The views of a scene show one set of named points, each view turned or mirrored, shifted and resized as a whole, with a little noise and some points left out.

Scene 1
View 1
K_741: [  0 -11   1  -4   3   0   5  -2   5   1  -5   8  -2  -9  -6 -13  -5   7
   0   5  11  -2]
K_796: [ -7 -17  11  10  10   0   7   2  11   4   2  12   1  -8  -1   5  -4   9
  -6  16   3  -5]
K_587: [-28 -27  22 -10  13  -3   9  -9   4  15 -15   1   5  -6  -8  -7  -8   7
  -4  11   7  -4]
K_311: [  3 -18   7  17   3  -1   8   3   7  -1   4  24  -4  -6 -17  -3  -3  14
   5   1  -4  -2]
K_685: [  1 -16   2   6   9  -6   3  -3   9   6  -3   9  -2 -12  -3  -9  -8  15
   3  18  13  -1]
K_412: [  0 -13   4   8   7  -1   7   1  10   2   0  13  -1  -9  -6  -4  -3  11
  -1  11   6  -2]
K_264: [-17  -6  14 -22   0   9  14  -4   1   4 -10  -2   3  -5  -2  -7  -4 -10
 -13  -4   6  -6]
K_395: [-18 -21   4  -2   9  -7   2  -8  16   4 -10  13   5 -10 -13 -10  -1  15
   3   5   7   1]
K_921: [  4  -2  -5  -3   1   3   5  -1  10  -4  -1   8  -2 -13   2  -9  -2   4
  -4   6  13  -2]
K_149: [-12   4   5 -23  -7  13  11  -3   3  -6  -7   2   3  -7  -6 -10   1 -13
 -13 -18   5  -4]
K_749: [-18   1  10 -18   6  10   8  -2  10   1  -5  -6   4  -8  10   2  -2  -9
 -20   6  11  -6]
K_250: [ 19 -16  15  13  -2   6  20   9 -10   3   6  17 -10   0 -11  -7 -11   4
  -3   5  -3  -9]
K_688: [  0  -5  11  -1   5   8  14   4   1   2   1   2  -3  -7   8   1  -7  -3
 -14  13   7  -9]
K_920: [  0 -10  13   0  -1   7  16   5  -1   0   0  11  -3  -3 -10  -4  -3  -1
  -8  -5  -1  -8]
K_736: [ 38   4 -10  18  -2   7   9  12   1  -8  14  12 -14 -11   9  -4  -9   5
  -5  19  13  -7]
K_598: [-19 -23   5   5   9  -9   0  -8  20   4  -7  17   6 -11 -17  -7   0  19
   8   5   5   2]
View 2
K_920: [ -4   3  20   9   4  15   6  -1 -20  -8 -15   3  -9  -3   6  -1  -3   3
  -4   3   8  -3]
K_688: [ -1   7  24   1   4   9  -2  12 -22   2 -13   1 -12   3  -1   5  -6  -9
  -2  -1  22   0]
K_587: [  0  13  15  -8  22  22  -3  -6 -16  25 -20  18  -2   1   3  -4 -11 -14
   7  13  -4  12]
K_749: [-16  17  14   6  25  10  -4  23 -18   0  -6 -10 -12  12   1  -9 -19 -21
  -5   4   8   6]
K_921: [ 11  11  12   2   0   8  -1  15  -9  -7  -2   8 -10  13  -7  -4  -4  -1
  -9   1  12  -2]
K_412: [ 13  10  15  -3   2  10   3   1 -11   2 -12  18  -5   6  -5   0   2   5
  -7   3  13  -4]
K_250: [ 11  -8  29   7 -18  13   8  -6 -24  -8 -19  10  -9 -10   3  13   8  11
   1  -5  24  -7]
K_264: [-14   8  15   7  18  20  -2  10 -17   1 -10  -4  -9   5   6  -9 -16 -15
   2   7  -1   8]
K_685: [20  9 12 -7 -3 12 -2  4 -8 10 -8 25 -4 11 -8  0 -1  0 -4  3 12 -1]
K_598: [ 12  20   3 -10  15  10   3  -9  -7  10 -12  29   0   9  -5 -11   5   7
 -12  12  -3  -3]
K_741: [10  6 10  1 -1 16  1  6 -9 -1 -6 14 -7  8 -3 -5 -3  1 -4  4  5  0]
K_736: [ 21  -3  26   7 -29   3   1  18 -15 -18  -3   6 -16   8 -12  13   6  12
  -9 -15  39 -12]
K_395: [ 10  18   4  -6  16  15   1  -4  -8  10 -11  24  -1  10  -2 -10  -1   1
  -8  12  -5   1]
K_796: [  8  13  19  -6  10   6   1  -1 -19  10 -16  15  -6   4  -4   3   3   0
  -6   2  21  -4]
K_311: [ 12   9  15  -1  -2  10  10 -13 -14  -6 -18  20  -3  -1  -1  -1  11  17
 -11   4   9 -10]
View 3
K_741: [ 18  -2  -8   2  -5   4   0   3   4  -5   8   2 -10  -9  -1  -7   1  -9
  -1   6   9  -5]
K_250: [  1   2 -19   0   2  18  -8   4   1  19  19   1 -15   3  -7  -4 -11  -6
  -9  -1   4  -7]
K_920: [  6  -1  -8   2   1  11  -4   0  -2   0  10   6 -12  -3  -3  -3 -15 -14
  -5   0  -2   0]
K_412: [ 14   0  -5   1   1   5  -3  10   3   2   4  -4  -8  -9  -3  -6   3  -7
  -9   4   7 -10]
K_149: [ 11  -6   0   2  -9   2   0 -13  -7 -23   3  14  -9  -6   3  -4 -17 -21
   7   6  -7   9]
K_921: [16 -6 -5  1 -5 -1 -2 -3 -5 -8  3  0 -5 -6 -5 -6  5 -8  0  8  9 -7]
K_685: [ 22   0  -7   1  -2   5   1   9   9   4   4  -4  -7 -12  -2  -6  13  -4
  -7   6  14  -8]
K_749: [ 14  -6  10   1  -4   5   1 -14  -5 -19 -10  11   0  -7   5   0  -1 -17
   3   6  -9  20]
K_736: [  4 -10 -15  -2   2   1 -11  -7 -19  17  11 -10   1  13 -23  -5  10   7
   0   6  15 -19]
K_264: [ 12  -2   0   0  -6  12   2 -10   2 -14   0  14  -7  -9   8  -1  -8 -18
   2   4  -5  18]
K_688: [ 7 -4 -1 -1  2 12 -5 -6 -5  5 -2  3 -2  1 -4  0  3 -7 -5  3 -1  7]
K_598: [ 21   4   3   7   3   2  -1  22  11  -7   0  -4 -11 -20  -1  -8   3 -10
 -14   7   8 -14]
K_796: [ 13   2   2   3   6   9  -5  12   3   6  -3  -5  -5 -10  -3  -3   4  -8
 -15   4   3  -3]
K_587: [ 23   5   2   2  -1  18   6  10  23  -3  -2   9 -12 -23  14   0   4 -16
 -12   4  -1  16]
K_395: [ 25   4   1   6  -3   3   2  16  17 -11   2   2 -12 -24   5  -7   2 -15
  -9   8   7  -6]
View 4
K_688: [ -1  -1 -13   4 -13  -5  -2 -18 -13  -2   0  13  -2  -8  13  -2   9   6
   1   6   5  -3]
K_749: [ -1   2 -30 -15 -10  -2  10 -23  -8 -17  -4  14 -17 -20 -11  14   2   4
  -9   4  -2 -10]
K_736: [ 13  -5  -4  23 -12 -19  -1 -18 -20  30  -3  11   5  17  30 -32  14 -10
 -10  14   7   2]
K_685: [  7  -1 -26  13  -8  -4 -13 -13  -2   4  16  -3   4  10  11  -8  -5  14
   7  13  14  16]
K_587: [-11   6 -25  -3 -11   7 -15 -10   4 -26  20   2   0 -14  -1  16  -5  28
  18   5  11  14]
K_264: [ -9   7 -16 -10 -16  -3   5 -10  -3 -23   2  13 -11 -14 -12  12   3  11
  -9   6  -2   0]
K_921: [ 10   1 -22   7  -7  -9  -1 -14  -6   5   4   3  -7  10   0  -9   0   3
 -10  13   5   7]
K_796: [  6  -9 -15  12  -3   1 -12 -16 -14  -2  10   3  -7   1  14   4   6  17
  13   5  12  11]
K_412: [  8  -4 -14  14  -6  -3 -11 -11  -8   1  10   0  -5  11   8  -2   3  14
   4  11  12  15]
K_149: [ -3   7 -11 -11 -15 -10  13  -6  -5 -17  -1  14 -21  -4 -20   9   5   7
 -24   9  -6   0]
K_598: [ 12  -4 -23  11   0   1 -18  -7   0  -9  22 -11 -14  16  -7  10  -7  26
  10  10  14  25]
K_250: [ -7   3  16  19 -17 -10  -9   0 -14   2   8  13   2   8  22  -9  20  15
   1   8  10  15]
K_920: [ -3   3   4   7 -15  -8  -3  -4 -13  -8   5  10 -11   2   2   3  14  14
  -5   6   5   9]
K_311: [  8  -4   5  21  -7  -7 -15  -1 -12   3  14  -1 -11  20   7  -1  10  21
   4   8  11  24]
K_741: [  3   4 -16   7 -11  -8  -5  -8  -2  -2  11   1  -3   9   1  -6   1  11
  -3  13   6  14]
K_395: [  8   0 -25   5  -2   1 -13  -7   2 -11  20  -8  -9  10  -9   9  -8  25
   7   9  12  23]
View 5
K_264: [-13   5 -13   6  22   9 -21   3   7  30 -18  14   5   6  15  12 -19  -2
  20   9 -14   2]
K_920: [ -4   0 -21 -11  26  -1  -1  13   4  18  -8  18   6  18   6  14 -14 -14
   2   5 -19  -5]
K_149: [-16  -8 -14  -2  17   1 -29  12   8  29 -18  24 -10  -1   7  12 -21  -5
  14   9 -18  -5]
K_796: [ 10   3  -7 -14  13  -1  10   5  -3   2  -2   9  27  21   7  14 -16  -5
   6   3  -7   2]
K_921: [ -1  -8  -4  -6   5   3  -4   4 -10   3  -4  14   2   3   4  12 -15   0
  -5  -5 -11  -3]
K_395: [ -3  10   3 -11   6   5  -2   5   7   2   3 -10  16   5  -8  24 -10  -6
   9  19  -4   6]
K_311: [  4   1 -13 -25  18  -6  15  15   1  -3   7   6  13  20  -9  21  -8 -18
 -10   8 -15  -7]
K_749: [ -7  -5  -6   8  12   3 -25   4   5  26 -23  24   9   2  22   7 -27   6
  29   4 -10   4]
K_688: [  4  -1 -13  -2  20   3   1   6  -8  15 -11  21  16  18  21   7 -20  -1
   6  -7 -14  -1]
K_741: [ -5   3  -7  -6  12   8   0   4  -5   7  -1   5   4   7   2  17 -10  -6
  -6   2 -13  -3]
K_587: [ -6  26  -3   4  18  13  -4  -1  10  17  -5 -11  29  16   9  18 -11  -3
  23  18  -7  13]
K_736: [ 15 -18 -17 -14  12   0  19   8 -30  -8  -1  31   3  18  16   4 -14  -4
 -33 -31 -19 -16]
K_685: [ 4  7 -1 -6  6  9  9 -1 -9 -3  3 -3 18 11  5 17 -8 -2 -8 -1 -7  3]
K_250: [  2   6 -29 -15  34   3  19  12  -6  10   0  15  10  28   7  14  -7 -19
 -18  -6 -23 -11]
View 6
K_311: [ 23   4   4   1   7   8  -2  -8  15 -18 -22  -2 -10  -7   2 -15   5 -14
  -5 -29   1  -7]
K_264: [-38  -2   5  11   3  -6   1  -5   4  26 -14 -19 -13   1   0   1   5 -24
   9   4 -21  17]
K_412: [  7  -7   2   1  10  13   3   0  16  -3  -9  -5  -5  -1 -10  -3  13  -8
  -2 -23   0   2]
K_921: [-10  -7   2  21  -1  14   4   7  18  12   1   5  -2  -5  -9   0  13 -13
   0 -15   6   0]
K_598: [ 23  -3  21 -19  16  14  18 -12  -3  -1 -16 -13 -16 -15 -11   9  18  -8
   5 -27   0   5]
K_796: [  4  -9  -5 -14  18   9   3   7  21 -10  -9 -11  -9   5  -9  -6  12  -4
  -6 -18  -5   6]
K_749: [-43  -4   0   3   1  -5   5  14   6  32   2 -12 -14   4  -6   9   7 -23
   9  16 -17  23]
K_685: [  4 -18   6   5  16  21  12  -5  17   0  -9 -12   1  -1 -18   1  18  -2
  -2 -31   3   1]
K_149: [-34  11   8  21  -9  -9   0  -3   0  29  -7  -2 -18  -9   5   2  -1 -36
  11   8 -15  11]
K_688: [-25  -7 -14   7   9   3  -5  10  25   3  -5 -10  -5  11  -5 -12   7 -13
  -3  -5 -10   7]
K_736: [ -1 -10 -26  39  -1  20 -15  18  47 -13   9  20  13  10  -7 -23  10  -6
 -15 -23  19 -16]
K_741: [ -4 -10   7  16   4  14   6  -9   9   7 -13  -6  -4  -4  -8  -3  11 -13
   1 -22  -2   0]
K_395: [  6  -2  16  -8  10   8  12 -10   0   4 -15 -13 -16 -11  -5   4  12 -12
   5 -18  -7   7]
K_920: [ -9   5  -1  10   3  -1  -9  -5  15  -2 -20  -7 -11   1   5 -17   1 -23
   0 -10 -14   1]

In a view up to two points have been moved. Name them for each view, in the order of its rows, or write -.
view 1: K_749
view 2: K_250
view 3: K_598
view 4: -
view 5: -
view 6: K_395
